Points, in no order, along strands that fork, close into loops and pass close to each other.
Two points are linked if the straight distance between their rows is under 4.28.
Q_742: -1.32 +0.10 +1.01 +0.28 -0.48 -0.84 +0.85 -1.51 -0.34 -0.22 +1.78 +0.48
 -0.71 -0.05 +0.43 +2.55 -0.76 +0.04 +0.41 +0.23 -1.17
Q_888: -2.90 -0.76 -0.02 -0.03 -1.34 -0.78 +1.24 -0.16 -0.52 +0.74 +0.47 +1.35
 +0.83 -1.66 -2.08 +0.91 +0.12 +2.10 -1.00 +2.23 +0.15
Q_532: +2.32 -0.46 +0.25 -1.14 +1.94 -1.06 -1.56 -0.05 -1.29 -2.61 +0.50 +1.15
 -1.21 +4.71 +1.79 -1.90 -0.82 -1.35 +2.30 -0.79 +0.00
Q_241: +1.37 +1.78 +2.10 +1.89 -1.01 -1.62 +0.25 +0.03 +0.72 +0.38 +1.06 +0.52
 -0.98 +4.98 -1.22 -2.12 -0.34 -0.57 +3.03 +0.78 -0.46
Q_139: -0.93 -0.72 -0.78 -0.03 +0.47 +0.75 +0.18 -0.26 -1.32 -0.85 -0.01 +0.82
 -0.69 -2.96 +0.03 +0.33 -2.04 +1.05 -1.49 +0.30 -0.23
Q_657: -0.86 +0.10 +0.99 -0.76 +0.73 +0.29 -1.10 -2.29 -1.31 -0.05 -1.02 -2.82
 +1.15 -3.95 +2.10 +0.91 +1.26 +0.66 -0.71 +1.12 +0.38
Q_39: -0.91 +1.36 +1.49 -1.17 -0.58 +0.37 -0.70 -3.33 -0.41 +0.23 -0.28 -3.66
 -0.78 -3.82 +2.25 +1.59 +0.23 -0.59 -1.59 +0.25 -0.16
Q_600: -1.60 -1.49 -0.15 -0.65 -2.12 -1.22 +1.95 +0.34 +0.18 +1.17 +0.85 -0.28
 +1.86 -2.43 -2.17 +2.77 +0.15 +2.27 -1.70 +1.26 +0.44
Q_48: -2.46 +1.28 +0.09 -0.31 +0.47 -0.10 -1.61 -2.31 +1.46 -1.02 +0.15 +0.22
 -1.94 +0.74 -0.26 +1.33 +1.01 -0.06 +0.37 -0.58 -0.93
Q_280: -0.92 +1.38 +1.20 +0.61 -0.32 -1.12 -0.88 -2.15 -1.76 -1.92 +1.51 +0.62
 -2.08 +0.61 +1.02 +2.93 -0.16 +0.03 +0.55 +0.70 -0.69
Q_367: +0.20 -0.34 -1.32 +0.82 +1.20 +1.12 -1.17 +0.49 -1.35 -1.55 -0.81 +0.39
 -0.50 -2.15 +0.19 -0.08 -1.02 +1.49 -0.73 +0.16 +0.56
Q_578: -2.48 -0.53 -1.70 -1.76 +2.81 +0.55 -3.29 -1.78 +0.77 -0.70 -1.27 +1.56
 -0.39 +0.52 -0.30 +1.27 +1.99 +1.32 +0.47 -0.47 -0.49
Q_54: -3.13 +0.23 -0.91 -2.24 +1.74 +0.17 -0.52 -2.21 +0.34 -0.59 +0.38 +1.28
 -1.73 -0.31 +0.83 -1.32 -1.00 -0.77 -0.87 +0.07 -1.46
Q_499: -1.38 -1.05 -1.01 -2.71 +3.11 -0.29 -2.26 -0.14 +0.34 -0.79 -1.07 +2.65
 +0.62 +3.55 -0.11 -2.89 +0.69 -0.47 +1.42 +0.26 +0.09
Q_224: +2.50 +0.24 -0.80 +1.62 +0.45 +1.36 -0.67 +2.60 -1.83 +1.00 -1.22 -1.86
 +2.80 -0.20 -0.02 -0.36 +1.85 +0.63 +1.05 +0.35 +1.74
Q_260: -0.64 -1.21 -1.17 -0.22 +1.04 -0.54 -1.04 +2.21 -0.58 +0.70 -1.69 +2.67
 +1.35 +1.92 -2.62 -1.66 +1.91 +1.52 +1.53 +0.77 +0.62
Q_568: -2.22 +1.06 +1.49 -0.35 -1.10 -0.23 -0.05 -3.48 -1.00 +0.12 +0.71 -2.38
 +0.35 -3.29 +0.18 +2.53 -0.39 +1.60 -1.34 +2.39 +0.11
Q_487: -1.44 -1.71 -0.62 -1.66 +0.18 -0.65 +1.97 +0.77 +0.33 +1.29 +0.59 +2.60
 +0.04 -0.97 +0.10 -0.35 -0.37 -0.51 -0.79 -0.36 -0.96
Q_93: -2.40 +1.53 +0.75 -0.71 +0.07 +0.45 -0.50 -1.64 -0.71 +0.38 +0.46 -1.21
 +0.51 -1.07 +1.56 +0.41 +1.13 -1.00 -0.17 +1.58 +0.03
Q_924: -3.10 +0.63 -0.16 +0.14 -0.17 -0.31 -0.81 -1.62 +2.02 -0.17 -0.20 +0.18
 -0.97 -0.78 -1.45 +0.90 +0.70 +0.81 -0.52 -0.07 -0.52
Q_255: +1.14 +0.14 +2.44 -0.45 -0.66 -2.68 -0.02 -0.95 +1.81 -0.81 +1.85 +1.48
 -2.28 +4.42 +0.72 -1.68 -1.68 -0.94 +1.93 -1.15 -1.77
Q_322: -0.64 -2.17 -0.78 -0.72 -1.80 -0.63 +1.70 +1.95 -0.92 +1.45 -0.08 -0.05
 +1.90 -2.81 -1.63 +2.82 +1.24 +1.99 -1.77 +0.59 +1.16
Q_680: +0.37 +1.76 +1.45 +2.00 -2.26 -0.49 +1.94 -0.26 +1.15 +0.49 +1.38 +0.26
 -1.03 +2.38 -1.07 -1.53 -1.98 -0.91 +0.84 +0.76 -0.52
Q_988: +0.35 +0.43 +1.96 +0.31 -0.75 +0.06 -0.44 -1.77 -0.94 +0.02 -1.29 -3.90
 +2.22 -4.12 +0.91 +1.69 +1.43 +1.65 -1.00 +1.95 +1.52
Q_525: +1.91 -0.47 +0.31 +0.59 +1.24 -0.64 -0.29 +0.38 -1.18 -1.82 +1.04 +1.09
 -0.94 +1.86 +1.64 +1.85 -0.48 -0.70 +1.27 -1.20 -0.41
Q_858: -0.59 -0.25 -0.54 -1.03 -1.39 +0.75 +2.13 +1.21 +2.01 +2.38 +0.16 -0.95
 +1.74 -1.57 +0.62 -0.11 +1.13 -1.87 -1.34 -0.68 +0.28
Q_272: +2.96 -0.58 -1.21 +1.19 +0.09 +1.31 +1.29 +0.93 -1.52 -0.35 +0.83 -1.68
 +1.01 -0.68 +2.91 -0.20 -0.25 -2.07 -0.07 -1.96 +0.30
Q_120: +1.60 -0.45 -0.17 +0.67 +0.74 +1.42 -2.02 +0.39 -0.19 -0.34 -1.73 -2.37
 +1.81 -1.93 +1.31 +2.17 +2.23 +0.87 +0.01 -0.81 +1.44
Q_468: +1.46 -0.60 -1.57 +0.31 +0.45 +1.14 -0.26 +3.11 -1.99 +1.61 -1.93 -0.23
 +2.81 +0.08 -1.37 -1.15 +2.21 +0.73 +0.97 +0.63 +1.61
Q_279: -2.71 +0.60 +0.53 -1.18 +0.10 -0.45 +1.00 -2.71 -0.56 +0.14 +1.70 +0.76
 -0.90 -0.63 +0.86 +1.48 -1.17 -0.56 -0.28 +0.92 -1.33
Q_833: -1.48 +0.06 +0.12 -0.30 -0.37 +0.48 +0.47 -0.26 -0.05 +0.63 +0.34 -0.81
 +1.18 -1.57 +0.94 +0.56 +0.98 -0.67 -0.19 +0.98 +0.15
Q_949: +0.16 +2.25 +0.06 +1.33 -1.62 +0.35 -2.14 -1.18 +3.16 -1.28 -0.41 -1.65
 -2.13 +1.36 -0.26 +1.39 +0.88 -1.45 -0.53 -1.55 +0.10
Q_912: +0.85 -0.09 -0.35 -0.04 -0.29 +0.76 +2.20 +0.18 -1.49 +0.09 +1.48 -1.32
 +1.14 -1.62 +3.48 -1.14 -1.32 -2.14 -0.84 -0.70 -0.31
Q_261: +0.11 -1.99 -1.06 -1.10 +0.07 +0.10 +1.24 +1.74 +2.17 +1.34 -0.34 +2.11
 +0.32 +0.77 -0.45 -0.81 +0.06 -1.21 -0.64 -1.67 -0.48
Q_774: -1.79 -1.15 -0.47 -1.32 -0.37 +0.58 +1.30 -1.02 -0.95 +0.50 +0.39 -0.13
 -0.37 -4.19 -0.24 +0.91 -1.78 +1.02 -2.64 +0.58 -0.62
Q_269: +3.00 -0.02 -0.58 +2.23 +1.15 +0.80 -0.42 +1.77 -2.71 -1.29 -0.11 +0.04
 -0.23 +0.47 +0.57 +0.15 -0.83 +0.71 +1.28 -0.11 +0.42
Q_756: -0.93 +0.09 +0.54 +1.11 -1.19 -0.10 +1.43 -1.40 -0.97 -0.91 +1.80 +0.75
 -0.64 -1.16 -0.78 +2.10 -2.79 +1.35 -0.41 +1.20 -0.52
Q_941: -1.58 -0.35 +1.19 -0.86 -2.42 -0.28 +1.73 -0.95 -1.41 +1.34 +0.38 -1.93
 +2.95 -3.61 -0.58 +1.39 +0.15 +1.40 -2.06 +3.07 +1.09
Q_500: -1.78 -1.10 +0.64 -1.88 -1.75 -0.24 +0.13 +0.09 +0.35 +1.96 -1.57 -1.64
 +2.10 -3.95 -0.72 +1.00 +2.39 +0.72 -2.23 +0.93 +1.03
Q_158: +1.56 +0.55 -0.36 +2.93 +0.50 +0.39 -1.17 +1.18 -1.23 -1.68 -0.65 -0.19
 -0.70 +0.27 -1.69 +0.82 -0.57 +1.84 +0.74 +0.06 +0.92
Q_985: -2.13 +0.75 -1.07 -1.86 +1.45 +1.02 -1.40 -0.98 +0.00 -1.00 -0.80 +0.24
 -0.49 -0.13 +0.51 -2.22 +0.13 -0.69 -0.90 +0.97 -0.10
Q_9: +1.00 -0.83 -0.58 -0.38 -0.64 -0.09 +1.98 +2.66 +2.35 +2.15 -0.31 +1.13
 +0.44 +1.27 -1.93 -1.70 +0.14 -0.96 -0.02 -1.42 +0.09
Q_596: -1.17 -0.56 -0.04 -0.46 -1.07 +0.45 +2.37 +0.35 -0.15 +1.38 +0.94 +0.79
 +0.64 -1.36 +0.03 -1.37 -1.56 -1.00 -1.26 +0.43 -0.43
Q_702: -2.53 -0.07 -0.28 -1.64 +0.52 -0.10 +1.25 -1.76 +0.89 +0.11 +1.44 +1.43
 -1.58 -0.53 +1.14 -0.10 -1.40 -1.06 -0.73 +0.37 -1.61
Q_198: -1.76 -1.01 -1.27 -2.25 +2.83 -0.15 -1.47 -0.85 +0.90 -1.31 -0.72 +2.56
 -0.93 +2.53 -0.40 -2.60 -0.79 -0.27 +0.23 -0.31 -0.47
Q_747: -1.59 -0.78 -1.01 -1.94 +1.51 +0.96 -1.77 -0.07 -0.10 +0.46 -1.50 -0.16
 +1.08 -2.08 +0.90 +0.93 +2.32 +0.10 -0.45 -0.32 +0.24
Q_486: +2.36 +2.60 +1.67 +2.30 -2.16 -1.00 +0.02 -0.03 -0.83 -1.60 +0.86 +0.04
 -2.35 +3.24 -0.24 -0.95 -1.27 -1.19 +0.95 -0.13 -0.30
Q_863: +2.68 +0.10 +1.08 +0.47 -0.12 -1.90 -0.65 -0.55 -1.04 -2.06 +1.25 +1.46
 -2.44 +2.52 +1.64 +2.25 +0.19 -1.47 +1.00 -2.06 -1.14
Q_758: -2.40 +0.70 -0.49 -0.13 +1.69 -0.35 -2.78 -2.20 +0.42 -1.92 -0.75 +0.89
 -1.50 +0.98 -0.46 +1.67 +1.55 +1.21 +0.94 +0.12 -0.68
Q_534: +0.74 +0.06 -0.16 +1.02 +0.35 +0.01 +0.57 +1.38 -0.55 +0.48 +0.40 +0.29
 +1.15 +1.01 +0.02 +1.15 +0.90 +0.12 +1.18 +0.12 +0.48
Q_632: +2.13 -0.69 -1.91 +0.38 +0.91 +1.75 -1.27 +2.07 +2.11 +0.55 -1.56 -0.01
 +1.16 +0.68 -0.53 +0.66 +1.41 -0.20 -0.05 -2.35 +1.05
Q_125: +1.47 -1.30 -1.83 -0.28 +0.92 +2.01 -1.28 +2.01 +1.08 +0.15 -2.02 -0.51
 +0.68 -1.96 -0.18 -0.36 +0.60 +0.35 -1.74 -2.19 +0.85
Q_504: +1.71 -1.01 -1.46 +0.06 -0.59 +1.64 +0.17 +2.82 +0.03 +1.27 -2.11 -1.28
 +0.98 -2.79 -0.88 -1.23 +0.39 +0.22 -2.11 -1.13 +1.10
Q_877: -2.75 -0.53 +0.91 -1.77 -1.24 -0.53 +0.41 -1.67 -1.18 +1.36 -0.73 -1.36
 +2.11 -3.75 -0.38 +1.44 +1.45 +1.60 -1.82 +2.81 +0.80
Q_595: -2.30 +0.77 -0.23 -0.05 -0.34 +0.31 -0.87 -0.22 +1.15 +0.34 -0.63 -0.03
 +0.50 -1.12 -1.09 +0.33 +0.86 +0.80 -0.49 +1.03 +0.32
Q_946: +1.24 -0.28 -0.12 +1.45 +0.02 -0.90 +1.37 +2.14 -1.11 +2.21 -0.43 +1.68
 +0.80 +2.31 -3.60 -2.30 +0.04 +1.15 +2.35 +1.28 +0.07
Q_775: +0.70 -0.50 +1.53 +0.81 +0.92 -2.18 +0.36 +0.15 -0.74 +0.04 +0.97 +2.57
 -0.75 +3.76 -0.89 -1.96 -0.92 +1.92 +3.20 +1.09 -0.92
Q_374: -0.77 -0.29 -0.88 -1.55 -0.41 +1.03 +1.49 +1.29 +0.96 +1.56 -0.13 -0.68
 +1.99 -0.82 +1.48 -2.45 +1.47 -3.01 -0.91 -0.73 -0.06
Q_823: +0.51 -0.96 -0.78 +0.48 +1.10 +0.56 +0.57 +1.49 -2.28 +0.08 -0.18 +0.21
 +2.01 -0.36 +0.97 +0.26 +0.92 +0.06 +0.88 +0.65 +0.83
Q_234: -1.40 -0.69 -0.46 -1.52 +0.75 -0.16 +0.44 -0.84 +1.09 +1.25 +1.02 +0.04
 +0.26 -0.85 +0.96 +3.95 +1.59 -0.41 +0.01 -0.70 -0.77
Q_118: -0.50 -0.57 +0.00 -0.54 +0.31 +0.03 +0.53 -0.61 -0.13 +0.66 +0.90 -1.59
 +1.26 -2.25 +0.83 +4.50 +1.43 +0.47 -0.12 +0.04 +0.11
Q_502: +1.71 +2.30 +0.97 +1.65 -0.99 -0.75 -1.44 -0.29 -0.61 -2.37 -0.07 -0.35
 -2.55 +4.01 -0.38 -1.44 -0.32 -0.95 +1.26 +0.06 +0.06
Q_523: +3.40 +1.16 +2.25 +0.93 -1.43 -2.55 -0.61 +0.07 +1.05 -0.41 +0.64 +0.50
 -2.16 +6.02 -0.75 -1.62 -0.21 -0.51 +3.36 -1.06 -1.07
Q_92: +1.93 -0.62 +2.10 +0.21 -0.50 -2.68 -0.01 -0.09 +2.08 +0.22 +1.49 +1.47
 -1.56 +4.85 +0.11 -0.36 -0.25 +0.13 +2.93 -1.36 -1.52
Q_517: -0.13 +2.48 +0.87 +0.47 -1.53 +0.33 -0.63 -1.91 +0.89 -0.71 +0.76 -2.48
 -1.68 -0.79 +1.62 +1.27 -0.03 -1.96 -1.08 -0.34 -0.19
Q_653: +1.05 -0.86 +0.89 -0.30 +1.92 -1.37 -0.74 +0.35 -1.17 -1.07 +0.55 +1.96
 -0.30 +4.51 +0.62 -1.74 -0.37 +0.33 +3.21 +0.12 -0.27
Q_493: -0.81 -1.10 -0.12 +0.81 -0.92 -0.85 +1.44 +0.17 +0.47 -0.43 +0.98 +2.16
 -0.78 -0.82 -1.69 +0.61 -2.26 +1.95 -0.36 +0.23 -0.58
Q_703: +2.51 +0.73 -1.01 +1.29 +0.22 +1.50 -1.85 +1.38 +1.99 -0.01 -1.21 -1.54
 +0.44 +0.91 +0.18 +0.75 +0.99 -0.95 +0.15 -2.25 +1.16
Q_826: +0.38 -0.49 -0.59 -0.02 +0.86 +0.57 -1.70 +0.07 +0.63 +0.37 -1.04 -1.34
 +1.78 -1.80 +0.96 +3.88 +2.82 +0.75 -0.23 -0.90 +0.69
Q_18: +0.20 -0.91 -0.17 -0.75 +0.77 -0.50 +0.78 -0.32 +1.50 -0.22 +1.05 +1.56
 -1.30 +1.26 +0.82 +0.78 -0.94 -1.34 +0.35 -1.50 -1.12
Q_847: +0.52 +0.38 -0.47 -0.63 +2.02 +0.24 -1.86 -0.79 -1.30 -2.63 -0.14 +0.42
 -0.86 +2.97 +1.72 -2.04 -0.24 -1.50 +0.89 -0.26 +0.22
Q_543: +0.34 -2.18 -1.27 -0.35 -0.52 +0.19 +0.86 +2.19 -0.03 +1.01 -0.53 +0.44
 +1.48 -2.54 -1.26 +2.21 +0.72 +1.44 -1.44 -1.05 +0.68
Q_620: -1.97 +1.74 +0.33 -1.04 +0.72 +0.06 -1.78 -2.95 +0.07 -0.38 +0.18 -1.32
 -1.35 -0.30 +1.45 +2.33 +1.66 -0.84 +0.32 +0.25 -0.44
Q_151: +1.34 +0.54 +1.49 +0.03 -0.13 -1.27 +0.62 -0.41 +0.47 -1.22 +1.31 +1.20
 -2.25 +3.56 +1.05 -2.06 -2.16 -1.50 +0.77 -0.54 -1.03
Q_436: -1.72 +1.66 +0.28 +0.18 -1.54 +1.20 -0.02 -1.06 +1.31 -0.11 -0.33 -1.51
 -0.94 -2.89 -0.41 -1.06 -1.99 +0.00 -2.76 +1.10 +0.16
Q_812: +1.59 -0.14 +1.85 +1.79 -1.38 -2.58 +0.76 +0.01 +2.69 +0.23 +1.49 +1.37
 -1.95 +3.40 -1.44 -0.09 -1.54 +1.32 +2.37 -1.78 -1.65
Q_464: +0.49 -1.48 -0.50 +0.47 -1.37 -1.05 +2.31 +2.35 +0.94 +2.07 +0.03 +2.26
 +0.26 +0.75 -2.51 -1.27 -0.97 +1.11 +0.21 -0.12 -0.23
Q_101: -0.72 -0.58 +0.32 -1.32 -2.59 -0.02 +1.76 +1.10 +0.83 +2.35 -0.37 -1.84
 +2.41 -3.27 -0.17 +0.04 +1.25 -0.45 -2.38 +0.79 +1.12
Q_244: -0.69 -0.79 +0.42 -0.96 +0.26 +0.67 +0.65 -1.64 -1.99 +0.19 +0.34 -2.42
 +1.52 -4.38 +2.12 +1.73 +0.04 +0.51 -1.43 +0.97 +0.05
Q_557: -0.04 -1.20 +0.32 +0.79 -0.63 -1.16 +2.50 +0.70 +0.94 +0.64 +0.82 +2.42
 -0.64 +0.93 -1.90 -0.99 -2.05 +1.25 +0.58 -0.08 -0.98
Q_857: -0.69 -1.57 -0.99 -1.46 +2.20 -0.64 -1.51 +1.13 -0.18 -0.40 -1.34 +3.01
 +1.00 +2.53 -0.97 -1.99 +1.12 +0.76 +1.54 +0.32 +0.29
Q_842: +2.72 +1.88 +0.37 +2.07 -0.12 +0.04 +0.27 +0.83 -0.20 +0.24 -0.33 -0.59
 -1.77 +3.56 -2.27 -3.35 -2.20 -0.52 +1.46 -0.05 +0.00
Q_443: +0.57 -0.96 +1.17 +0.78 +0.12 -1.93 +1.61 +1.12 -0.20 +1.33 +0.50 +2.77
 +0.15 +3.30 -2.40 -2.30 -0.78 +2.16 +2.79 +1.26 -0.75
Q_347: +1.58 -0.65 +0.14 -0.45 +1.19 -0.74 +0.20 -0.13 +0.68 -1.39 +0.26 +1.49
 -2.19 +3.62 +0.36 -3.60 -2.82 -0.73 +1.02 -0.81 -0.60
Q_876: -0.18 +0.79 +1.74 +0.32 -1.92 +0.63 +0.81 -0.80 -0.87 +0.65 -0.38 -3.28
 +2.28 -3.79 +0.46 +0.42 -0.33 +1.09 -1.81 +1.83 +1.25
Q_622: +2.76 +0.64 -0.03 +1.92 +0.42 +0.91 +0.59 +1.35 -1.70 -0.91 +0.06 -0.89
 -0.55 +1.55 +0.88 -1.17 -1.13 -0.92 +0.95 -0.36 +0.18
Q_609: +2.03 -0.50 -0.95 +0.15 +1.47 +1.19 -0.53 +0.34 -1.26 -0.87 +0.20 -1.68
 +0.94 -1.14 +2.70 +1.05 +0.51 -0.94 -0.08 -1.50 +0.40
Q_47: +0.15 -0.79 -1.55 -0.26 +0.53 +0.34 -0.50 +2.48 -1.00 +1.41 -1.73 +1.31
 +1.99 +1.02 -1.78 -1.32 +2.69 +0.50 +0.81 +0.56 +1.22
Q_641: +1.71 -1.16 -1.04 -0.08 +1.70 +0.76 -0.77 +0.56 -0.64 -0.85 +0.16 +0.52
 +0.18 +1.45 +2.02 +1.07 +0.49 -1.04 +0.88 -1.79 -0.06
Q_759: +0.26 +3.08 +1.03 +0.67 -1.71 +0.18 -2.66 -1.98 +1.28 -1.89 -0.28 -2.52
 -2.24 +0.47 +0.75 +1.15 +1.17 -1.70 -0.93 -1.31 +0.15
Q_455: +0.26 +0.71 +0.05 +0.60 +0.30 +0.46 -1.46 -0.10 +1.72 -0.72 -0.14 -0.98
 -0.52 +0.78 +0.63 +1.44 +1.44 -1.08 +0.25 -1.34 +0.07
Q_610: +0.85 +1.68 +1.23 +1.99 -1.66 -0.36 +0.81 -0.36 -0.21 -1.08 +1.46 -0.11
 -1.10 +1.17 +0.20 +0.73 -1.53 -0.84 +0.02 +0.26 -0.53
Q_175: +0.25 +0.37 +0.09 +1.31 -0.53 -0.20 +1.53 +1.96 -0.02 +1.36 +0.03 +0.63
 +1.35 +1.55 -1.74 -0.39 +0.59 +0.27 +1.72 +1.06 +0.35
Q_90: +0.99 -0.80 +0.64 +1.48 -0.58 -1.62 +1.51 +0.27 +2.24 -0.13 +1.56 +1.59
 -1.62 +1.71 -1.79 -0.01 -1.87 +1.18 +1.27 -1.19 -1.06
Q_109: -2.19 +1.26 -0.82 -0.43 -0.41 +1.23 -1.38 -0.74 +1.02 -0.89 -1.36 -0.44
 -0.74 -1.89 -0.62 -2.71 -0.64 +0.27 -2.17 +0.91 +0.43
Q_475: +2.16 -0.41 -0.04 +0.54 +0.05 -0.70 +1.42 +1.97 +3.11 +1.65 -0.05 +0.76
 -0.45 +2.80 -1.64 -1.86 -0.68 -0.67 +0.88 -2.08 -0.63
Q_994: -0.20 -1.23 -1.09 -1.09 -0.51 +0.49 +0.94 +1.88 -0.91 +1.90 -0.96 -0.65
 +2.94 -1.75 +1.16 -2.00 +1.90 -1.23 -0.94 +0.15 +0.82
Q_770: -0.86 -0.15 -0.34 -0.61 +1.31 +0.34 -0.24 +0.11 +0.51 -0.37 +0.14 +0.84
 -0.37 +1.03 +0.60 -1.08 +0.02 -0.94 -0.13 -0.03 -0.03
Q_73: -1.18 -1.47 -0.64 -2.16 +0.19 +0.57 +1.09 -0.99 -1.26 +1.15 -0.10 -1.20
 +0.84 -5.16 +1.13 +0.84 -0.10 +0.51 -2.78 +0.14 -0.16
Q_180: -3.09 +1.00 +0.95 -0.55 -0.45 -0.41 -0.67 -2.57 -0.80 -0.02 +0.20 -1.17
 +0.82 -2.75 -0.25 +2.33 +1.33 +1.80 -0.34 +2.82 +0.18
Q_258: -1.51 -0.57 -1.12 -0.86 +0.47 +0.54 -1.16 +1.05 +1.32 +0.08 -1.50 +0.54
 +0.43 -1.08 -1.17 -0.10 +1.60 +0.32 -0.68 -0.09 +0.43
Q_478: +1.66 -1.50 -1.45 +0.28 -0.64 +0.62 +1.39 +3.32 -0.03 +2.01 -1.11 +0.55
 +1.03 -1.21 -1.85 -0.23 +0.32 +0.35 -1.15 -1.07 +0.68
Q_299: -1.30 -0.60 -0.41 -1.56 +1.57 -0.03 -0.54 -1.78 +2.20 +1.17 +0.88 +0.84
 -0.84 +0.21 +0.87 +4.42 +1.32 -0.89 +0.55 -2.17 -1.49
Q_563: -0.54 +0.35 -0.97 +1.10 -0.26 +1.16 -1.14 +1.22 -0.91 -0.62 -1.80 -0.45
 -0.13 -2.83 -1.65 -1.59 -0.55 +2.29 -1.66 +0.99 +1.34
Q_642: +0.85 +1.70 +1.20 +0.87 -0.83 -1.23 -1.01 -1.33 -1.93 -2.58 +1.18 +0.43
 -2.47 +1.62 +1.32 +2.03 +0.11 -1.00 +0.15 -0.65 -0.97
Q_5: +2.64 -0.32 -1.32 +1.11 +0.97 +1.75 -1.52 +1.86 -0.69 +0.11 -1.68 -1.76
 +2.21 -1.43 +0.63 +0.72 +2.01 +0.77 +0.35 -0.84 +1.56
Q_551: -0.10 +0.28 +0.13 +0.56 -0.84 +1.07 +0.13 +0.36 -0.88 +0.30 -1.22 -1.79
 +1.16 -3.54 -0.05 -0.53 -0.21 +1.00 -1.75 +1.51 +1.00
Q_3: -1.73 -1.31 -2.06 -2.80 +2.78 +1.12 -3.25 -0.81 +0.63 -0.01 -2.05 +1.53
 +0.83 -0.13 +0.37 +0.27 +2.69 +0.19 -0.21 -0.85 -0.03
Q_25: -0.57 +1.17 +2.30 -1.04 -1.49 +0.04 +0.21 -3.93 -1.24 +0.11 +0.23 -3.94
 +0.22 -3.90 +1.56 +2.65 -0.69 +0.46 -1.70 +1.35 -0.09
Q_976: +1.71 +1.81 +0.81 +2.13 -1.41 +0.29 +1.66 +0.22 +0.43 +0.82 +0.58 -0.12
 -1.62 +2.35 -1.67 -3.53 -2.30 -1.01 +0.77 +0.37 -0.27
Q_207: +1.41 +1.75 +0.08 +0.86 +0.62 +0.31 -1.97 -0.11 -1.51 -3.24 -0.40 -0.01
 -2.01 +3.32 +0.15 -2.51 -1.23 -0.77 +0.64 +0.18 +0.60
Q_270: +0.05 +0.95 -0.29 +1.96 +0.79 +0.72 -1.51 +0.06 -1.83 -2.04 -0.55 -0.68
 -0.61 -0.91 -0.18 -0.01 -0.64 +1.60 +0.29 +1.31 +1.07
Q_908: +3.05 +1.20 -0.38 +1.84 +0.77 +1.31 +0.19 +1.47 -1.61 -0.57 -0.25 -0.78
 -0.72 +1.81 -1.05 -2.88 -2.03 -0.70 +1.00 -0.07 +0.66
Q_570: +0.10 +0.98 +0.80 +1.46 -2.03 -0.07 +2.38 +0.62 +0.71 +1.95 +0.71 +0.00
 +0.73 +1.28 -1.81 -0.90 -1.06 -0.41 +0.58 +1.20 +0.16
Q_950: -0.76 +1.97 +0.16 +0.27 -1.14 +1.24 -0.37 -1.23 +1.61 -0.50 +0.21 -1.86
 -1.25 -1.78 +1.01 -0.51 -1.53 -1.45 -2.11 -0.11 -0.11
Q_465: -0.36 -0.82 -0.09 -1.69 +2.05 -0.90 -0.61 -1.08 +0.72 -1.59 +0.54 +2.20
 -1.96 +2.71 +0.56 -2.94 -2.74 -0.86 +0.59 -0.70 -0.74
Q_927: +1.55 -0.76 +0.24 +0.31 +0.62 -0.72 +1.14 +0.92 +2.00 +0.14 +0.90 +1.14
 -1.01 +2.30 -0.36 -0.30 -0.80 -0.48 +1.22 -1.29 -0.59
Q_459: -0.20 -1.40 -1.14 -0.93 +0.72 +0.68 +1.04 +1.61 -2.28 +0.78 -0.45 +0.38
 +2.23 -1.55 +1.01 -1.42 +0.85 -0.06 -0.22 +0.47 +0.33
Q_862: -0.11 -0.23 +0.16 +0.11 -0.86 +0.24 +2.72 -0.23 +0.02 +0.78 +1.88 -0.18
 +0.74 -1.14 +1.44 -0.16 -1.89 -1.76 -1.19 -0.25 -0.69

How many points has the smallest loop of links through each point below? Write 0 if it is on no loop.
Q_833: 6
Q_459: 24
Q_680: 13
Q_557: 6
Q_25: 9
Q_244: 10
Q_702: 12
Q_258: 8

Name the points in between on the shortest way along the links from the first point to the second, in order.
Q_609; Q_261: Q_272, Q_912, Q_862, Q_596, Q_487
Q_756; Q_499: Q_493, Q_557, Q_90, Q_812, Q_92, Q_255, Q_151, Q_347, Q_465, Q_198
Q_568; Q_842: Q_180, Q_877, Q_941, Q_876, Q_551, Q_563, Q_367, Q_270, Q_158, Q_269, Q_622, Q_908
Q_207; Q_270: Q_502, Q_486, Q_610, Q_680, Q_976, Q_842, Q_908, Q_622, Q_269, Q_158
Q_436; Q_347: Q_109, Q_985, Q_770, Q_18, Q_927, Q_90, Q_812, Q_92, Q_255, Q_151
Q_39; Q_534: Q_25, Q_568, Q_180, Q_877, Q_500, Q_101, Q_858, Q_374, Q_994, Q_459, Q_823
